Each row is a point on a landscape with many valleys, with its height.
From any point a ball rolls to the lowest of the 2 points nearest to it. It stops when none of these is lower. Distance is the straight distance between rows; heights are no part of it.
Z_526: [ 99 110 106 155 152 109 134 134 101 120  94 178  57 173 139 104  87 118
 101  70 185 113  66 185 132 184 127]  height 86.1
Z_770: [107  96 101 141 105 106 132 109  84 114 142 111 103 176 108 138 136  84
 165 128 111 101 132 141 107 160 144]  height 40.7
Z_283: [113  72 116 130 162 128 114  95  83 114 128 153  65 191  99 157 140  83
 151 114 121 120 111 166  88 163 157]  height 43.8
Z_122: [109 157 146 173 173 143 115 161 111 139  82 145 121 130 140 106  42 110
 146  90 136 120 115 114 149 149  88]  height 20.4
Z_173: [174 179 200 104  53 131 127 142 120 116  86 119 186 105 160 107 107 158
 120 101 131 157 143 101 107 119 173]  height 19.0
Z_118: [144 161 124  95 131 152 125 152 136 146  82  97 140 120 109 102  89  56
 135 154  95 140 136  94 140 148  74]  height 59.1
Z_560: [119  91 125 152 130 102 136 108 133 149 126  97 157 145 120 106 134  91
  95 134 145  92 142 158 124 129 118]  height 56.9
Z_907: [110 151 213 176  99 146 109 156 117 123 114 143 186 127 112  85  88 100
 148 111 113 161 143 110 113  80 124]  height 19.2
Z_530: [123  83 115 132 213 156 129 123 158 139 169 138  73 127 139 121 163 182
 159 182 123 151 125 126 121 143 115]  height 64.4
Z_668: [136 171 142 134  85 167 132 183 139 140 118 152 151 128 121  70  80 121
 174 126 105 155 115 113 113 128  71]  height 65.8
Z_168: [136 117 102 116 181 157 136 116  81 135  71 136  92 153 160 164  86 119
 119 105  94 122 119 113 200 149 123]  height 65.9
Z_881: [ 91  93 104 130 177 149 143 129 112 126  97 138  63 183 145 112  94 128
 148  94 138 106 105 148 142 196 118]  height 82.6
Z_52: [141  47 133 117 140  93 114  57 163 115 158 127 114 135 154 109 150 159
  59 132 159 105 131 169  88 129 153]  height 57.9
Z_214: [164 177 108  77  28 110 151 146 191 136 100 102 171 108 129 108 116 131
 111 119 136 131 142 116 115 153 140]  height 22.8
Z_623: [ 99 158 119 177 148  93 129 136  97 130 107 140 127 130 118 172  96  79
 107  89 144 116 100 141 171 148 126]  height 42.0
Z_91: [133  85  91 102 166 145 114  89 173 142 154 129 142 131 129 157 186 138
  88 158 132 116 170 135 113  93 117]  height 69.9
Z_846: [122 154 191  61  60 124 133 155 129 135 105 105 177  97 122 116 146 108
 140 127 123 174 148 100 104 139 169]  height 21.6
Z_189: [ 66 119  73 169 154 134 135 171 180 130 140 158  90 168 116  89 106 155
 138 111 161 104 107 165  96 162 106]  height 58.1
Z_473: [126  56 151 145 214 131 132  80 111 153 133 122 150 129 141 121 122 125
 122 126 130 145 136 105 109 129  78]  height 41.9
Z_159: [160 118 138 139 195 159 106 111  94 137  70 121 131 119 186 135  75 145
 133 114 113 105 139  94 188 125 104]  height 71.7
Z_948: [158  93 123 109 128  92 103  90 109 134 124  73 119 112 145 157 163 129
 155 162 108 118 182  95  98 101 125]  height 18.1
Z_89: [110 160  96 140 180 140 114 173 160 142  88 141 102 123 118 124 111 107
 136 115 135 111 109 132 167 175  85]  height 35.5
Z_784: [165 140 121 149  58 147 143 147 159 135 112 153 173 144 125  61  83 147
 160 132 118 117 135 128 104 117 104]  height 63.5
Z_453: [102 125 123  92 126 139 141 150 148 124 157 123  66 129  95 120 162 113
 175 171 131 137  94 128 115 169 137]  height 42.6
Z_252: [135 142  82 167 126 124 130  87  68  96 137 154 111 133 116 163 122 176
 104  52 118  84  81 143 141  92 157]  height 26.1
Z_355: [133 176 151 100  75 141 118 151 167 137 148 115 138 103 112  91 146 122
 186 186  99 196 166 100 104 121 130]  height 26.7
Z_727: [129 188  97 118  40 106 149 146 158 132 122 111 177 119 111 147 136  72
  90 124 123 131 139 123 129 151 165]  height 25.2
Z_537: [102 173  73 129 164 158 114 172 187 121 118 163  79 146 121 135 128 131
  91 114 159 128 111 144 191 172 112]  height 43.1
Z_434: [108  83 149 178 228 130 138 118 134 148 100 142 127 132 135  83  85 138
 123  96 154 130 102 134 113 148  86]  height 33.9
Z_245: [ 90 145 145 112  56 124 170 171 149 124 112 112 138 141  84  92 124  76
 131 111 144 151  97 133 124 186 143]  height 33.4
Z_164: [148 122 179 119 141 120 151 127 143 138  97 117 153  94 158 102 113 117
  70 129 182 120 125 139 150 117 121]  height 43.5
Z_418: [110  88  99 152 142  93 117  99 157 154 103 125 108 193  98 119 105  81
  80 145 158  97 137 166 123 165 113]  height 53.7
Z_454: [149  66 107  86 155 136 147  96 122 145 121 110  56 131 141 120 163 159
 166 185 114 151 147 125 115 160 120]  height 57.3
Z_534: [188 173 171  67  44 122 139 138 176 136  67 140 172 110 156  76 111 146
 110 127 150 132 120 119 117 125 144]  height 21.1
Z_80: [151  49 147 134 163  91 114  52 163 135 181 153 147 152 144 133 156 148
  27 116 170 151 142 154 109 100 124]  height 56.6
Z_287: [142 160  70 143  56 170 155 145  90 116 132 151 137 118  92 125  85 181
 148 106  80 154 110  91 106 105 110]  height 37.9
Z_609: [120 143 133 137  79 131 144 128  67  77 148 152 119 117 104 158 133 191
 125  63 133 124  67 123 119  86 173]  height 36.1
Z_893: [151 178  97 137 123 167 113 155 159 106 162 156 118 105 145 145 145 214
  99 107 150 101  96 142 161  94 157]  height 76.2
Z_574: [146 139 128 163 154 118 141 116 107 118 185 124 101 110 153 144 147 215
 184 161  92 164 118 120 126  90 155]  height 47.0
Z_677: [115 172 104 163  67 160 125 166  79 131 122 165 140 161  65  89  62 154
 176  92  83 174 137  95 101 104 111]  height 29.9
Z_115: [103 100 113 148 219 144 113  96 103 142 144 160  88 134 158 149  88 167
 165 122  87 120 104 124 141 133 128]  height 65.7
Z_406: [123 136  92 153 146 116 122 114  74 129  80 126 105 167 136 184  95  52
  94 113 127  97 121 120 194 143 141]  height 54.3
Z_561: [ 89 130 129 146  81 134 160 165 139 126 165 112 128 139  89 100 153  92
 190 176 112 148 130 129  97 157 131]  height 38.9
Z_244: [136 142 196  76 212 158 126 120  76 137 111 114 142  99 159 148 129 106
 120 145 114 152 141  81 181 123 105]  height 41.2
Z_348: [113  79 113 156 213 144  92  74 114 122 151 165  95 127 144 183 148 139
 143 134  81 143 118 129 150  88 157]  height 55.3
Z_248: [124  61 146 112 160  90 118  86 152 149 165 140 158 148 105 149 198  85
  53 137 178 141 155 156 107 107 107]  height 55.8
Z_993: [181 205 112  96 103 188 117 170 149 143 102 134 141 110 144 108  73 111
 141 133  92 142 119  96 129 139  96]  height 62.7
Z_833: [122 177 107 111  66  88 106 132 124 136 141  83 186 113 110 177 139  57
 138 137  81 124 175 104 121 120 148]  height 29.2
Z_949: [144 136 144 142 101 125 127 127 164 148 115 120 171 108 130  86 115 112
 137 135 117 101 157 131 112 105 120]  height 60.5
Z_151: [122 154 145 130 108 107 128 138  96 102 194 134 106  96 133 165 177 168
 171 130 104 163 123 127 138  95 190]  height 40.3
Z_922: [175 147  97 107  88  98 103 106 135 130 129  94 149 101 174 148 148 164
 153 138 112  91 170 113 125  83 135]  height 28.8
Z_588: [113  83 135 139 106  79 134 105 154 144 147  97 180 140  86 137 184  88
  81 160 171 109 159 159  76 111 125]  height 55.1
Z_733: [110 153  89 102  94 121 150 161 177 116 113 130 112 139  92 121 121  65
  92 128 154 140  97 140 144 186 121]  height 30.8
Z_859: [136 158  80 177  93 100 125 109  91 105 133 173 144 129 129 175 115 161
  58  85 165  84  93 158 162  83 171]  height 13.8
Z_679: [142  86 105 112 167 142 136 122 168 141 164 123 119 121 106 125 188 141
 150 210 127 154 161 116 104 107  80]  height 68.4
Z_323: [134 176 102  80 101 121 106 136 141 118 135  95 150  79 122 187 180  94
 149 165  69 135 169  87 140 119 144]  height 32.9
Z_310: [116 156 172 224 128 143 130 146 103 138 126 135 194 123 139 113  82 151
 147  83 124 124 119 131 120  91 128]  height 5.9
Z_835: [144 107  86 159 131 115 137 114  98 120 170 137  79 161 148 134 127 198
 192 148  90 127 124 125 124 116 130]  height 55.5
Z_219: [133 144 196  53 146 149 153 135 126 125 124 104 127  88 124 116 158 121
 124 151 137 158 120  82 126 151  95]  height 33.1
Z_792: [138 165 185  83  60 143 143 157 147 117 143 121 136 106 132 115 151 175
 178 158 113 189 136  97 108 131 168]  height 24.2
Z_39: [142 142 146  69 121 102 137 122 127 132  93  80 149 108 122 133 137  63
 105 150 122 113 155  96 160 142 112]  height 55.9
Z_380: [153 138 136 105 166 176 137 146 170 112 139 140 122 104 154 111 137 194
 120 150 158 107  97 126 147 110 119]  height 74.0
Z_797: [164 105 128 160 133 128 152 121 140 140 114 128 130 141 162  64  79 182
 116  93 166  97 115 144 119 154 103]  height 45.7
Z_240: [186 166  66 159  78 107 113 123 159 138 121 115 171 116 139 153 124 144
 111 130 111  72 167 135 148  71 125]  height 28.4
Z_110: [135 112 164 122 206 150 105 105  80 139 152 132 133 103 150 174 142 128
 141 137  95 142 141  89 154  92 150]  height 46.9
Z_559: [157 112 178 147 177 133 141 128 127 141  80 110 142 111 173  78  75 132
 126 125 153 118 103 127 122 118  77]  height 40.2
Z_778: [150 113 141 122 118 119 124 137 158 120 160 148 126 114 158 144 155 173
  43 125 166  96 111 200 136 106 161]  height 78.3
Z_264: [118  71 128 123 182 150 134 104  68 127 120 127  61 164 173 121 102 154
 163 132 104 129 116 114 142 187 127]  height 76.1
Z_497: [ 95  94 103 180 147 121 104  94  96 119 176 177  76 168 109 159 120 120
 167  87 120 126 109 172  83 120 162]  height 36.3
Z_698: [ 82 127 155 139  54 136 146 158 147 116 152 148 135 139  79  91 147 121
 165 116 135 137 102 143 100 153 157]  height 36.0
Z_149: [160  94 158  72 118  91 119  98 124 138 121  72 142 104 146 135 192 157
 146 160 173 153 188  92  89 122 127]  height 26.6
Z_967: [ 95  86 159 123 207 154 121 122 119 129 132 127 111 131 114 133 140 101
 129 107 137 129  90 152 137 140 127]  height 12.5
Z_740: [133 160 104 123  73 134 152 145 118 118 144 135 136 126 115 130 142 168
 146 102 124 124  96 126 131 107 141]  height 41.1
Z_611: [ 72 140 161 100 129 125 129 145  87 124 149  97 122 113  89 152 161  45
 159 152  99 164 129 115 122 141 146]  height 49.5
Z_799: [112 130  98 171  68 118 150 136  72 117 128 108 140 156 107 104 102 117
 173  99  94 108 133 118 109 131 117]  height 30.6
Z_678: [173 140 176  72 114 124 133 129 157 133 110 103 153  83 150 117 176 152
 140 151 139 133 167  93 112 107 122]  height 29.6
Z_925: [126  95 149  67 146  95 145  80  92 134  77 101 128 132 140 173 156  83
  89 130 120 121 157 103 161 127 125]  height 52.9
Z_9: [ 90 151 141 209 155 123 111 149  80 120 130 116 177 132 117 152  90  85
 136  82 107 129 119 125 145 101 124]  height 26.5
Z_468: [106  83 133 131  94  76 134 116 139 137 136  90 174 119  90 121 193  98
 153 175 122 131 198 117  58 112 115]  height 54.2
Z_983: [126 177 184 153  87 154  90 179 140 140 152 167 190 115  99 102 107 137
 176 147  75 202 133 108 107  95 123]  height 24.5
Z_556: [149  51 137  84 175 130 145  71  97 147 122 116 116 136 144 122 144 118
 137 176 124 138 149  88 121 132  97]  height 49.7
Z_18: [123 166 112 139  72 112 134 145 185 133 113 115 162 118 106 130 108  57
  66 147 181 138 132 140 171 156 109]  height 28.1
Z_60: [145 114 161  73 124  84 118  91  85 126 107  90 145 100 148 186 159 125
 111 116 140 114 151 131 126 113 182]  height 49.4
Z_192: [145 161  74 181  73  97 118 124 136 124 127 150 167 135 123 161 105 138
  58 121 165  78 137 139 171 106 135]  height 21.0
Z_98: [104 130 164 100 114  92 131 135 119 124 141  80 150  96  84 123 189  65
 158 177 104 175 183  91  99 123 109]  height 52.6
Z_616: [129 153 125 108 102 147 122 157 168 119 157 162 113 118 144 134 137 171
  55 110 187 114  74 186 180 128 140]  height 77.6
Z_510: [ 96 119 150  96 141 123 129 146  99 107 160 146  66 125  82 163 172  88
 173 159 108 167 106 135 129 138 142]  height 45.9
Z_382: [129 157 129  99 130 131 104 144 124 104 161 124 111  70 112 187 190 116
 138 149 107 142 120 118 150 103 174]  height 36.5
Z_390: [134 130 133 181 128  97 111 121 199 129 163 130 170 115 145 126 153 157
  68 136 162 104 143 178 110  76 141]  height 79.0
Z_886: [ 85 166  93 164  81 134 145 175  79 136  94 126 132 172  79  86  63  99
 157  85 102 140 136  99 105 147  83]  height 18.0
Z_877: [192 177 149 143 148 154 107 117  96 117  99 112 167 100 192 135  77 167
 126 109 114  97 147  99 163  83 128]  height 75.3
Z_669: [ 84 104  49 132 177 172 108 150 199 112 144 177  50 189 132 121 118 163
 119 114 128 108 123 174 122 160 107]  height 62.2
Z_643: [ 73 114 168 146 204 139 134 149  98 139  87 129 115 110 149 117  94 114
 130  75 143 124  87 141 138 177 104]  height 25.0
Z_569: [127 126 151 110  86  93 140 120  92 110 136 108 127 130 142 129 140 152
 144 105 129 105 121 140 117 122 171]  height 45.3
Z_693: [155  62 128 117 114  77 131  52 137 145 127  87 129 138 166 110 141 158
 103 126 140 100 162 142  78 134 165]  height 60.6
Z_581: [141 116 111 103 149 140 112 116 148 125 157 128 115 116 142 142 170 173
 124 156 140 101 139 138 149 114 167]  height 71.8
Z_860: [130 100  69 164 160 159 145 133 166 130 131 162  91 144 167  71  78 201
 141 111 166  97 107 153 108 154 100]  height 52.4
Z_594: [ 96 101 125 181 146 121 123 120 128 115 151 149 120 144 123 131 123 132
 128  99 140 108  80 174 122 134 143]  height 26.0
Z_443: [128 187 136 143 100 136 116 159 137 123 171 125 146  90 108 134 136 125
 186 166  71 172 149 106 122  90 126]  height 29.1
Z_998: [123 111  97 125 121 120 114 116 139 115 121 151  85 178 101 142 131  85
  72 124 138 103 115 185 151 142 149]  height 50.3
Z_66: [155 127 181  71 205 180 156 134 101 134  89 109 109 106 156 111 114 141
 121 135 145 138 121  91 160 156  77]  height 37.5
Z_445: [109 146  71 130 136 153  99 155 178  98 146 173  65 176 101 164 145 109
  65 143 149 113 115 177 152 139 126]  height 47.4

For each start below, name the point where the ball stops.
Z_510 | Z_173
Z_574 | Z_173
Z_881 | Z_948
Z_668 | Z_859
Z_784 | Z_122

Call two points neighbours if one is among the 2 nearest of the other. Go from one point of each pair to the other, from neighbour to neighbour, staying as low as possible. Name the highest point that can't be avoided.
Z_967 / Z_859 | Z_283
Z_886 / Z_588 | Z_560
Z_967 / Z_122 | Z_643
Z_886 / Z_948 | Z_740
Z_948 / Z_859 | Z_922
Z_310 / Z_173 | Z_443
